Each scene shows the same named points in several views. A view is turned or mirrored, shifted and resized as a whole, has a little noise and may leave points out.

Scene 1
View 1
k450: [-17 -19 -31  38 -76 -48 -34 -22 -12 -17 -25]
k401: [-33   7 -12  -1  -7   4  21 -18 -21  33  22]
k477: [-35  22 -42 -45 -25  50 -39  11  22  51  23]
k452: [-36   7 -25  -2 -13   8  20 -15 -10  25   0]
k859: [-21 -21 -32  35 -67 -47 -13 -23 -16 -23 -37]
k71: [-29  -7 -53  -2 -65  -3 -27   1  24  -9 -48]
k729: [-31   8  -7  -2 -21  10  -7 -16 -24  42  34]
k773: [-40   1 -55  -9 -28   7  26   1  25  -1 -50]
k846: [-22   3  18  21 -10 -18   7 -41 -63  41  59]
k800: [-22 -13 -35  20 -52 -20 -15 -15  -4  -2 -18]
k105: [-20  -6   9  34 -37 -33 -14 -35 -54  23  36]
k898: [-42   0 -27   6 -10  -5  55 -17  -9   4 -31]
k483: [-45   9 -11  -1  28  11  72 -26 -25  31   9]
View 2
k450: [ 20  37  34 -10 -14 -47   4  11  27  53  15]
k71: [-16  -2  52 -24 -16 -56  32   7  43  36   3]
k898: [  4 -16  37 -32  28  -5  31  -8 -20  23   9]
k105: [ 25  17   8  10 -24   2 -24  17 -22  48  28]
k800: [  7   8  31 -19 -14 -30  10   8  12  38  14]
k401: [-12 -33  23  -1 -40   2   6  22 -17  26  25]
k729: [ -5 -27  20   3 -32  12  -4  18 -27  25  28]
k846: [ 23  -8  -1  11 -27  22 -26  18 -50  35  41]
k452: [ -4 -28  34 -17  -4  -3  17   8 -19  23  17]
k859: [ 22  37  36 -19   6 -44  12   0  18  45  11]
k483: [-12 -55  38 -33  23  20  35  -7 -41   8  12]
k773: [-16 -27  53 -39  11 -27  47  -2   6  21  -1]
View 3
k729: [ 26 -27   6 -13  28 -22   0 -43 -15 -15  23]
k477: [ 27 -63  18 -49  46  -5  30 -43  12  -9   2]
k105: [ 33   2 -11   5  34 -12 -37 -36 -24 -12  40]
k773: [ -2  -9  -3   1  50   7  38 -38  -8  23 -41]
k401: [ 24 -35   2 -19  31 -16   6 -47  -7 -14  17]
k859: [ 20  25 -15  10  68  26 -25 -25 -16  25 -10]
k452: [ 23 -20  -4 -16  44  -2   0 -36  -8  -2   6]
k898: [ -7   1 -20  20  30 -10  23 -38 -24  12 -24]
k800: [ 21   5  -7  -1  58  15  -7 -29 -13  13  -7]
k846: [ 29 -13 -11   8  12 -32 -26 -43 -25 -22  48]
k483: [-13 -28 -10  11   9 -33  47 -50 -21   0 -23]
View 4
k898: [ 14  -6  -6  27   7  11 -19  -5  18  21 -15]
k450: [ -2  -9  31  31 -37 -32 -12  30  21  30 -18]
k452: [ -4 -12  -9  18  -4   3 -19   0  -7  12 -18]
k483: [  5 -16 -27  19  18  27 -26 -22  -3  12 -14]
k729: [-15 -15 -15   1 -11  -9  -8   7 -20   0 -15]
k859: [ 11  -3  28  33 -27 -22 -14  23  29  29 -18]
k773: [  4 -24  -9  44   0   8 -26  -4   9  47 -12]
k71: [ -6 -29   7  50 -26 -17 -20  15   9  56 -11]
k105: [ -4   4  13  -7 -24 -26  -5  22  -2 -15 -22]
k800: [ -3  -6  16  12 -29 -23 -11  22   7  10 -20]
k477: [-34 -43 -29  23 -17  -9 -13   3 -44  29 -11]

Which points are out of place in each view (at most two, in the order of its rows)? Write - if all are in place.
view 1 -> k401, k483
view 2 -> -
view 3 -> k452
view 4 -> k800
